Points, in no order, along strands that fork, close into loops and pass close to each other.
In the rows, zero is written as 128.
Points whose rows are less than 104 apart are linked; no others are.
Z26: [124 135 154 136 104 103 133  39 125 146 167 127 117 154 151 125  83 106
 154 150]
Z204: [157  97 129 173 116  87 158 118  87 141 125 102 129 190 160 156 142  79
 143 142]
Z554: [188 192 133 156 138  63  84 102 112 158  96  95 164 153 144  94 139  91
 155 106]
Z734: [ 83  80 177  60 121 161 129 132  98  67 179 106 172  67 128 136  97 120
  74 102]
Z429: [146 139 130 112 171 138 178 180 146  83 146 142 121 101 123  79 130 163
 140 142]
Z838: [156 105 146 137 102 114 112 162 135 137 153 115 128 108 165 121 131 115
 104 155]
Z405: [148 155 145 160 145  47 124  57 116 206 188  71 175 162 139 180  76  81
 103 159]
Z910: [151 115 134 146 140 147 118 102 142 186 144 110 146 118 141 162 166 126
 151 147]
Z654: [141 129 127 145 126 125 179 142 137 122  81 114  76 100 136 129 135 108
 100 125]
Z601: [102 151 143 101 194 153 154 218 159  80  73 129 109 120  87  85  87 217
 112  93]
Z17: [ 90  97 117  83 153 124 131 185 123  45 139 146 119 144 125 119 118 174
 139 102]
Z863: [124 138 145  58 114 150 102 188 129  77 147 131 158  84  81 103 132 120
  70 100]
Z923: [167 166 129 177 110 115 132 108 125 144 147 110 170 144 174 133 133 107
 136 135]
Z407: [ 94 107 130 129 118 105 114  73 116 120 134 127 128  82 144 146 126  69
  99 156]
Z686: [131 179 156  59 180 114 110 136 125 107 129 124 141 123 158  83 139 124
 131  95]
Z992: [107 127 175 108  85 142 104  79 141 165 172 126 138  47 126 155 112 108
  98 139]
Z978: [169 155 163 114 109  77  86 104 133 145  88 106 151 152 150 107 144 129
 155  93]
Z560: [171 120 165 170 124  79 148 115 104 179 196  82 129 162 182 170 104  85
 120 117]
Z133: [108 135 180  71 134 108 144  76 129 107 155 142 167 118 158  84 104 116
 106 167]
Z528: [107  65 132 155 133 113 164 124  84 135 182 112 113 129 193 138 116 116
 156 185]
Z348: [ 90  81 101 117 130 130 164 176 138 157 121 142  97 154  93 180 160 168
 150 159]
Z746: [122  88 161 111 131 173 149 178 120  94 169 176 140  61  82 110 138 145
  86 129]
Z541: [111 106 154 103 195 157 162 214 164  57 102 125 132 106  40 106  93 222
 114 100]
Z80: [145 157 105 109 153  97 113 155 131 130  98 101  65 137 131 131 151 106
 132  91]
Z681: [114 132 118  92 147 135 101 177 154 103  40 132 124 111  88 128 170 162
 120  94]
Z641: [ 63  93  97  79 119 138 163 141 126  74  84 117 117 114 133 134 128 128
 115 173]
Z193: [ 98 159 142 107 125 148 141  60 124 153 167 120 118 134 183 147  94 122
 143 121]
Z513: [139 160 112 112 138  98  66  93 150 157 121 125 112 118  92 117 156 105
 151 125]
Z490: [140 148  89 151 125 113 127  75 121 150 104 101  90 164 118 128 115  55
 127 140]
Z888: [104 147 117 111  73 158 145 113 123 129 165 121  97 141 168 127  93 132
 142 136]
Z539: [127 145 116 153 134 166 152 124 127 176 119 146  76 143 139 177 148 134
 135  84]
Z862: [144 110 161 203 106  77 130  73 114 164 175 120 160 103 154 156  97 103
 113 153]
Z152: [114 139 137 132 131  90 148  72 111 152 158 136 114 101 145 132 128  54
  93 195]
Z702: [ 72 120  76 121 144 179 150 148 142  88 116 127 139 131 141 126 111 190
 154 173]
Z284: [178 162 100 159 171 102 114 110  99 173  85  97 141 182 145 124 162  79
 152 102]
Z60: [ 99 102  80 159  65 153 179 153 106 155 111 102  99 144 137 178 133 120
 132 166]
Z902: [196 121 139 192 125 105 102 101 143 177 152 110 102 116 118 129 113  91
 131 114]
Z327: [155 126 181  89 146 117  78 153 119  83 133 134 202  92 121  92 125 144
 109  66]
Z322: [101 103  88 162 122 184 107 126 135 133 103 147 139  93 133 151 142 138
 105 152]
Z318: [183 110 109 178  88 142 114  90 133 200 122  84 124 192 105 152 104  99
 132 117]
Z980: [ 92 103  99 166  85 170 145 143 123 107 115 178 138 124 125 117 119 159
 116 171]
Z42: [138 142 172 105 174  85 113  91 115 112 114 126 123 123 177  91 125 111
 126 100]
Z452: [150 102 148 160  85 106 157  74 119 156 143 132  71 167 128 120  89  89
 129 150]
Z596: [153 141 138 104 125 107 107 161 142 104 103 145 127 135  98  89 134 168
 170  97]
Z724: [148 130 114 200  78  99 126  83 118 149 184  85 129 114 145 147  81  76
 134 158]
Z309: [140 154 151 168 101 117  88  62 113 177 113 149 151 159 138 143 133 115
 137  86]
Z911: [119 128  72 156 136 160 120 117 102 181 137 101 114 193 160 153 128  82
 108 162]
Z650: [138 105 167 119 125 132 176  95 120 145 101 139 119 163 162 128 140 124
 137 144]
Z359: [169 155 111 152  86  93 103 102 139 145 135 137 149 140 102 107 144  86
 130 183]
Z279: [144 127  85 149 141 167 137 114 158 191 110 114 115 134  99 154 157 146
 160 156]
Z104: [136 154 137 115 170 162 127 214 157 125  93 129 135 123 116 106 111 229
 145  72]
Z84: [108 100 147  69 139 153 124 160 154  84  54 123 136 135 102 126 119 187
 124  89]
Z55: [112  85 114 122 113 168 105 162 149  95 113 130 155  73 113 143 139 157
  97 132]
Z417: [168 102  96 191  97 166 136 127 151 190 120 100  96 146 100 157 126 128
 144 147]
Z730: [142 163 121 119 115 124 127 107 149 123  84  82 145  93 161 138 142 116
 144  92]
Z604: [101 166  68 132 120 165 136 135 112 140 118 130 126 190 153 138 139 127
 127 163]
Z889: [106  77  97 161 140 146 167 139  79 174 163  97 109 153 166 138 136  92
 132 211]
Z11: [ 96 133 149  46 147 187 147 132 144  89 132 127 119  93  98 105 106 165
 124 100]
Z501: [ 66  78 128 109 147 213 178 179 126  48 115 146 145  82  63 135  95 182
  86 137]
Z740: [114 116 129 151 105 169 167 165 120  86 136 197 144  91 110 121 124 152
  98 136]
Z224: [165 118 111 188  94 115 117 112 117 145 118 142 116 206 126 137 130 126
 181 101]
Z954: [190 147 144 191 145 105  90 120 117 159 104 160 146 142 137  99 153 138
 157  96]
Z937: [138 124 158 105 142 123  92 155 133  98 142 142 202 128 151  96 143 165
 135 114]
Z897: [117 167 169  68 118  82 141  98 122 121 157 115 128 126 166 112 101  94
  95 147]
Z943: [128 145 120 107 143 143 147 144 147 115 133 155 106 109 109  88 142 123
 119 168]
Z261: [153 146  98 178 112 127 137 106 116 135  88 129  73 187 115 124 109 107
 138 100]
Z393: [175 173 166 172 140  46 132  79 105 186 183  95 151 177 152 147  94  87
 115 110]
Z303: [140 127 100 134  63 116 165 160 125 141 135 121  87 156 112 150 142 108
 145 155]
Z559: [113 115 114  92 181 133 114 193 148  60  96 125 147  82  65 127 150 160
 112  99]
Z748: [126 121 163  58 169 147  94 178 106  74 146 119 168 101 115 106 129 138
  84  71]
Z48: [131 162  95 131 135 157  99 131 158 111 126 114 138  74 145 120 125 147
 137 103]
Z253: [ 80  85 114  97 120 143 123  92 129 105 111 127 108  99 130 135 130 111
 129 148]
Z335: [110 113  89 147  74 111 124 110 106 153 181  77 104 131 135 169 113  66
 135 170]
Z93: [123 172  61 169 176 146 122 135 142 129  86 138 113 169 111 122 147 154
 163 124]
Z231: [128  59 144  96 133 150 112 178 150  56 104 127 151  73  69 120 115 167
 100 100]
Z757: [ 78  77 127 115 144 175 170 181 129  91 113 171 140  93  54 128 145 175
  96 179]
Z928: [132  86 159 146  82 121 131 146 114 137 187 123 183  95 166 143 133 136
 116 158]
Z308: [126 105 173 100 150 140 118 106 133 119 162 149 185 107 157  96 125 147
 114 149]
Z382: [133 159 152  99 155 142 124 127 115  93  65 172 179 123 123  60 150 155
 139 110]
Z174: [ 91 112  92 127  87 178 162 113 143 111 130 112 122 127 154 142  97 167
 167 164]
Z936: [ 93  96  56 185 144 172 145 125  91 167 140 117  97 175 128 157 130 107
 138 193]
Z96: [113 120 105 148 145 170 166 138 139 155  99 104  64 105 150 169 133 127
 120 122]
Z301: [129 147 175 150 130  55 130  69 113 187 210 112 150 111 143 162  89  97
  88 166]
Z832: [ 99 107 148  64  88 152 132 148 123  72 159 115 155  67  91 140 110 125
  98 116]
Z451: [132 146 111 139  83 123 115  94 131 133 100 166 145 125  98 125 166  99
 119 150]
Z65: [162 133 120 173 155 129 129 136 101 184  95 121 124 197 157 146 160  93
 116  96]
Z820: [195 144 114 199 113 113  99 131 140 160 103 124 119 125 108 107 146 114
 131 103]
Z427: [160 125 139 135  98 114 110 128 166 137 153 116  97  81 116 146 135 138
 162 104]
Z13: [ 95 144  62 140 148 158 132 152 149 125 108 142 108 173 123 127 127 180
 150 165]
Z571: [127 112 138  92 191 143 167 199 157  68 117 151 139 102  79 109 141 178
 133 117]
Z99: [147 135 155 164 105 116 172 117 108 126 171 127 176 106 193 144 133 118
 131 125]
Z360: [114 153 134  90 129 155 136 168 139  56  73 120 156 125 125  96 116 180
 123  82]
Z793: [122 131 188  39 160 152 114 122 134  93 102 137 136 109  81  83 119 163
 131  68]
Z975: [139 100 122 156 101 117 125 129 115 127 143 165 142 173 146 144 153 150
 162 125]
Z412: [122 153  80 108 128 115 108 110 133 143 116 114  73 155 109 139 149  84
 141 130]
Z350: [ 96  87 150  97 119 159 136 149 115 134 142 169 144 133 143 149 149 152
 101 142]
Z126: [102  98 153 141 113 106 141  99  80 164 205 124 130 149 195 159 108 105
 123 163]
Z39: [ 79 124 105  86 171 110 158 177 131  87 111 160  89 147 104 151 155 156
 144 111]
Z621: [135 164  87 153 141 146 130 181 162 105  88 117 124  93 126 132 141 166
 142  87]
Z444: [ 87  86 119 117 155 152 127 190 157 108 102 171 108 132  81 138 126 187
  99 154]
Z190: [164 122  91 201  88 138 124 103 128 141 144  99 140 142 158 119  98 106
 138 165]
Z642: [134 167  60 174 177 142 156 155 160 119  98 100  89 124 128 140 131 160
 169 111]
Z984: [106  92 134 164  94 103 132 116  73 155 157 119 136 170 182 195 132  91
 126 137]
Z502: [101 146 116  94 162 125 104 128 136 120 113 145  70  98 128 126 131 117
 123  85]
Z786: [141 122 108 127 140 140 115 166 152 143 143 117  97 130 139 113 135 142
 115 157]
Z314: [136 157 188  63 153 163 132 128 113  77 116 160 159 124 101  43 116 148
 122  98]
Z859: [127 140 140  93 110 103  84 155 128 100 153 143 121  88 111 111 136  97
  89 111]
Z705: [151 163 151 108 137  85 146  85 127 166 142 104 128 135 145 103 133  75
 104 168]
Z475: [ 90 140 123  80 187 145 122 156 145 107  97 152  70 132  93 109 126 163
 130  96]
Z809: [ 64  75 103 129 123 147 165 182 159 123  79 137 114 123  88 181 135 184
 127 165]
Z713: [118  90 126 126 119  85 116 126 108  97 161 157 171 126 140 135 153 119
 158 152]
Z682: [116 146 107 166 134 150 100  97 107 177 161 116 113 146 168 163 129  86
 112 127]
Z542: [154 157 159 116 128  66  63  76 139 165 163 135 147 117 108 112 132 114
 142 126]
Z883: [143 100 123 156  93 122 162 109 118 153 168 123  64 155 114 156 122 102
 170 140]
Z584: [183 124 122 195  93  96 110  68 126 190 141  89 154 175  97 154  97  56
 124 124]
Z843: [159 144 145 171 103  92  95  52 132 182 115  91 159 140 142 166 112  88
 113 114]
Z311: [114 146  96 105 137  92 116 144 118  88 126 148 148 135 127 132 176 120
 157 128]
Z751: [146 156 139 107 121 104 120 102 146 103 114 175 134  91  88  83 154 101
 123 153]
Z34: [102 154 138  35 150 166 121 134 141 108 118 118 150 129 150  97 136 147
 117 115]
Z89: [ 98 159 123 130 121 113  78  96 104 135 147 148 127 150 177 129 111  94
  90 117]
Z46: [176 158 167 146 117 107  78  92 129 193 101 141 138 159 111 103 128 136
 175  83]
Z312: [106  80 155 105 118 136 131 161 116  81 135 148 126 133 154 126 118 156
 115 109]
Z117: [108 154 135 127  96 114 103 123 114  97 155 143 119 106 156 127 111 104
  95  92]
Z492: [167 137 156 157 107 105  88  84 152 151 163 132 134  84 115 119 112 119
 136 118]
Z945: [114  91 142 107 138 139 185 151 128 144 107 157 117 159 124 138 171 158
 138 151]
Z334: [160 177 131 139 134 133 106 155 129 142  72 169 120 166  93  86 136 184
 166 102]
Z763: [155 117 134  94 110  92 125 170 153  59 111 141 135  93  70  87 141 148
 154 118]
Z779: [111 178  93  92 160 113 141 184 131 100 114 143 116 146 105 127 179 140
 147 112]
Z483: [160 166  91 152 161 116  97 114 132 156  69 137 113 185  98 100 142 152
 203 100]
Z257: [154 128 152 147 153 120 164  95 125 126 102 121  99 130 175 106 124 104
 118 125]
Z664: [ 87 106 174  87 110 140 104 105 119 120 208 130 150  59 146 152  93 120
  88 101]

A fork is a point with three links, a tip a point with one. Leave the first point through the second and follow the links. Name the first fork or tip that comes.
Z60; Z303 -> Z13
Z641; Z253 -> Z863
Z13; Z702 -> Z60
Z748; Z327 -> Z641

A piece is two or more points that can be reached from each other along the links. Count, over all rows, the pieces, the separate loops (a circle has one, a figure eight two, a Y none), the forks (points with three links) and the tips (points with one).
pieces -> 3
loops -> 1
forks -> 14
tips -> 18
